Each row is a point on a landscape with many valleys, with its height.
From any point a ball rolls to the lowest of the 2 points nearest to it. It stops when none of these is lower. Distance is the straight distance between rows; heights are no part of it.
K595: [104 172 169  92  98 163 109 121 115 141 154 178  79  83 120  99 166 110
 132  80 160]  height 454
K228: [154 120  89 109  94 133 132 155 142 188  88 120 144 157 116  98 148 115
 159 124 136]  height 507
K310: [140 144 171  81  86 172 109 148 125 129 169 145 122  89 105 110 156 129
 101 120 111]  height 540
K156: [136 138  56 117 113 114 105 147 144 169  90 149  78 121 168 108  94 117
 191  79 162]  height 276
K271: [102 137  91 117 119 118 107 129 110 115 119 135  64  82 127  99 108 123
 150  98 166]  height 324
K11: [156 147 138  93  83 158 100 152 129 165 149 129 138 118 119 109 149 128
 143 105 134]  height 604
K711: [106 102 163 147 110 169 190 135 134  93 139 110 165 164 103 130 149 135
 100 207  91]  height 377
K119: [ 87 109  80 179 132  99 146 124 160 104 115  86 176 169 116 108  88 160
 152 173 112]  height 622
K932: [115  88 136 170 180  62 155  78  98 126 135 161 131 168 119 179 168 130
 133 109 115]  height 550
K565: [100 111 154 107 164 111 138  92  98 121 126 136 106 139 105 184 167 115
 106 129 112]  height 393
K880: [125  86 111 161 133 100 167 129 149 120  93  99 154 170 132 127 115 145
 132 185 119]  height 668
K672: [124 125  94 132  98 140 112 172 113 105 116 108  86  66 137  91  93 139
 165 109 139]  height 210
K370: [157  78 129 143 112 140 198 152 111 125  79  73 153 125 134 126 138 105
  70 171 140]  height 770
K103: [ 87 105 122 165 146 128 193 121 147  88 138  80 191 141 121 124  99 148
  88 193 122]  height 261
K714: [116 104  98 106 116 114 157 121 111 138  55 171 108 148 107 151 166 105
 182 112 124]  height 401
K47: [ 83 162 122 116 130  98  90 101 144 139 158 138 100 146 110 113 116 131
 145 122 113]  height 343
K62: [119  90 190 109 145 150 153  98  88 142 106 210 120 178 120 172 188 112
 143 122  79]  height 277
K448: [ 94 192 168  77  99 157 106  93 128 164 164 179  95 124 113 109 177 112
 128  97 114]  height 417
K784: [132 139 116 167  82 167 105 163 142  63 150 106 138  63 149  78  70 159
 170 108 114]  height 214
K611: [155 171 151  98 175 143  98  79 130 151 164 110 132 140 128 162 147 102
  64  82 162]  height 225
K982: [139  96 164 100 165 129 150 116 106 134 152 112 151 130 141 159 154 112
  42 143 147]  height 884
K557: [134  77  91 142 182  62 173 117 113 122  78 123 123 158 130 167 149 114
 117 140 143]  height 556
K249: [150 147 137 127 155 120  99 109 136 160 179 103 145 125 146 147 109 136
  71 130 151]  height 235
K742: [176 127 134 173 146 139  84 156 136 107 131  99 171  90 177 124  73 155
 130 127 142]  height 482
K25: [190 139 164 167 135 155 125 161 148 110 135  95 222  96 191 111  80 153
 104 138 146]  height 577
K966: [110 120 179  94 117 162 131 135 119 118 153 146 108 133 100 154 162 125
 104 168  94]  height 238
K811: [173 151 149 135 117 149  76 153 137 111 160 117 131  71 136 115  97 136
 139 111 126]  height 459
K915: [129 135 171 114 127 143  98 137  99  83 167 116  84  69 104 136 113 135
  92 110 128]  height 498
K504: [ 87 139 118 149 134  60 125  99 118 119 115 159  90 157 104 141 148 148
 174 140 114]  height 843
K593: [ 99 168 100 107 155 114 108 111  99 114 134 127  55  91 135 124 113 112
 135  67 160]  height 394
K414: [ 81 133  90 147 113 134 126 138 167  99 162 106 169 170 102  90  88 166
 174 172 110]  height 582
K465: [190 123 125 124 125 133 111 151 136 151 108 100 164 122 148 122 112 127
 117 124 156]  height 652
K550: [140 205 129 119 129 138  59  95 121 145 165 133  96  93 147  99 130 109
 128  42 155]  height 222
K456: [155 127  95 162 172 107  98 128 144 137 110 103 128 124 173 144  46 151
 107 145 161]  height 339
K258: [103  85 183 125 161 126 153  92  92 101 132 187 105 152 100 184 173 124
 121 126  87]  height 330
K457: [175 137 114 153  93 167 111 156 171 148 139  92 201 145 156  96  84 150
 145 140 142]  height 705
K781: [110 173  67 105 124 110  99 102 134 160 118 157  84 134 142 118 120 111
 178  67 164]  height 182
K820: [129  79  97 145 129 105 165 171 104 101  56 110  94 137 109 143 132 120
 145 147 136]  height 376
K822: [ 84 145  97 115 121  82 117 119 129 144  99 172  73 127 124 116 145 113
 189 104 146]  height 255
K948: [215 136 173 121 118 169  79 156 151 164 138 122 170 117 155 113 139 104
 117  91 139]  height 729
K279: [125 113 173 121 115 176 143 131 122  92 156 121 134 117  98 151 143 135
  63 178  89]  height 306
K50: [121 106 103 156 192  56 150  51 125 146 129 173 132 164 123 193 145 105
 157  95 139]  height 625
K309: [153  77 152 117 135 135 180 149 110 115 122  96 148 127 122 141 144 123
  44 168 130]  height 831
K75: [110  76 151 143 192  82 155 109 110 112 116 127 119 150 123 174 174 120
 105 135 140]  height 467
K764: [ 92  99 139 147 150  99 165 110 141 115 157  96 170 152 132 125 128 153
  91 192  97]  height 181
K137: [107 137 101 141  87 149 130 152 154 114 137 101 154 133  88  92  92 149
 165 164  99]  height 541
K641: [186 121 119 146 119 142 142 141 134 168 115  91 199 121 200 103  87 135
 101 138 153]  height 717
K720: [130 190  93 121 139 135  82 109 135 171 134 148  89 116 161 116 113 102
 162  37 162]  height 77
K854: [129 162  89 119 166  90  98  85 158 179 127 149 127 181 131 143 138 110
 154  92 148]  height 781
K775: [136 128 155 130 122 170 111 142 118  81 176 103 127  89 101 141 119 148
  82 158 109]  height 395
K583: [113 112 119 118 110 138 149 165 107 102  80 132 101 128 109 125 143 122
 152 152 105]  height 281
K613: [ 97 144 139 132  84 195 139 153 136  71 196 128 165 110  81 126 119 163
 115 166  78]  height 425
K930: [109 161 147 127 141 112  92 136 100  93 159 118  59  58 128 121 106 123
 114  85 160]  height 479
K991: [ 95 153 150 107 117 120 117 126 128 134 128 152  96 133 101 134 147 131
 133 144  91]  height 295
K571: [143 143 107 157 204 106  96 121 135 123 143  96 123 128 156 166  73 141
  85 120 156]  height 204
K843: [ 80 202 143 113 120 127  92  92 137 147 182 143  77 121 118 106 145 127
 138 112 116]  height 381
K466: [154 170 150 117 116 148  87 122 125 130 165 133 108  71 130 111 127 117
 137  75 146]  height 344
K669: [143 169 166 132 164 139  88 100 121 138 203 104 116 126 121 147 137 122
  59  99 137]  height 75
K647: [158  87  83 137 168  94 156 149 117 106  64 108 101 143 131 150 123 112
 127 131 163]  height 483
K803: [188 135 135 175 103 165 131 171 154 133 107 100 211 127 198 103  70 155
 138 140 138]  height 646
K518: [120 149 181  67  88 174 117 143  97 128 151 179  91  66 103 127 157 119
 116 113 124]  height 496
K52: [102 118 100 136 133  76 166  95 109 113  66 200  96 132 116 161 151 112
 198 100 123]  height 346
K881: [ 99 144 106 141 154  48 112  84 139 147 135 155 115 182 132 151 138 117
 181 113 121]  height 817
K616: [ 93 142 104 150  85 180 145 161 143  64 160 104 173 122  86  94 113 154
 148 166  93]  height 486
K254: [198 147 136 110  80 161  70 152 159 176 141 130 165 131 147 101 129 134
 137  97 129]  height 667
K176: [110 120 129 100  72 160 139 174 114 117  85 153  79 101 109  85 147 125
 160 142 117]  height 211
K132: [148  85 109 148 114 119 176 147 130 125  71  89 156 156 139 111 132 123
 107 157 136]  height 714
K259: [127 118 143 138 166 112 128 110 147 141 167 101 147 136 139 132 121 141
  82 160 125]  height 278
K162: [170 140 154 138  92 160  89 177 146  98 153 128 127  45 163  92 113 120
 158  93 113]  height 555
K842: [155 130 114 171 114 156  75 183 148  97 146  95 153  86 164  98  50 154
 173 110 127]  height 355
K670: [141 127  72 168 144 111 115 149 147 147  90  96 145 155 166 116  53 161
 134 155 160]  height 438
K531: [153 143  88 131 180  92  92 123 118 115 119 111  89 129 140 151  86 122
 123  93 160]  height 372
K105: [ 75 122 102 134 104  71 153 109 116 129  87 207  70 134 114 120 144 132
 209 112 135]  height 297
K195: [101 130 109 145  88 148 113 163 121  63 142 116 101  61 120  78  82 163
 162 137 134]  height 65
K579: [126  96 128 170 103  89 174 133 150 145 103 106 171 205 117 120 144 147
 147 184  99]  height 704
K598: [153 109 119 113 136 130 115 145 117 131 110 109 116 129 122 133 120 127
 111 133 136]  height 570
K898: [115  86 135 147 116  82 190 105 149 172 114 124 184 197 149 118 156 136
 123 182  90]  height 733
K940: [134  88 141 122 142  91 178  99 129 181 125 121 182 169 154 130 175 117
  87 161 105]  height 765
K482: [112 137 150 129  96 198 151 138 135  89 160 129 156 131  83 135 144 143
 108 198  73]  height 373
K165: [135 114  98  94  89 141 146 151 113 160  59 141 115 136 115 112 164  96
 162 119 141]  height 453
K572: [133 120  98 111 178 109 109 127 121 125 101 119  97 124 118 179 122 122
 111  99 148]  height 478
K139: [ 87 116 136 159 106 162 200 130 143  84 142  84 189 153 100 119 116 140
 108 179  98]  height 326
K245: [111 121 185  87  97 165 143 130  91 109 123 186  94 125 105 130 156 125
 120 152  73]  height 186
K716: [100 127 142  95  48 165 133 158 115 157 127 167  88  86 130  66 148 126
 167 125 135]  height 267
K990: [121 102 174 103 111 158 159 132 100 139  91 194 113 158 100 140 178 111
 144 142  77]  height 232
K812: [128 129 137 113 172 103 123  96 149 168 133 138 128 163 130 163 145 107
 115 118 148]  height 741
K154: [129 163 116  84 171 127 101  74 126 143 142 140 110 125 118 165 148  95
 103  70 149]  height 340
K890: [146  99 139  90 136 116 181 126 129 184  95 106 187 160 166 125 155 113
  68 141 139]  height 803
K697: [137 125 107 136 196  74 142  55 150 160 123 143 154 174 130 185 158  94
 126 106 154]  height 688

Where does a ball stop that starts at each point below?
K812 | K245
K457 | K195
K254 | K245
K228 | K720

Call two points neighbours if one is among the 2 nearest of the other. Go from one point of each pair to the other, from neighbour to neighbour, staying as low as possible. Name the highest point that can't be avoided.
K669 / K195 | K915
K669 / K720 | K162
K245 / K669 | K711
K669 / K764 | K259
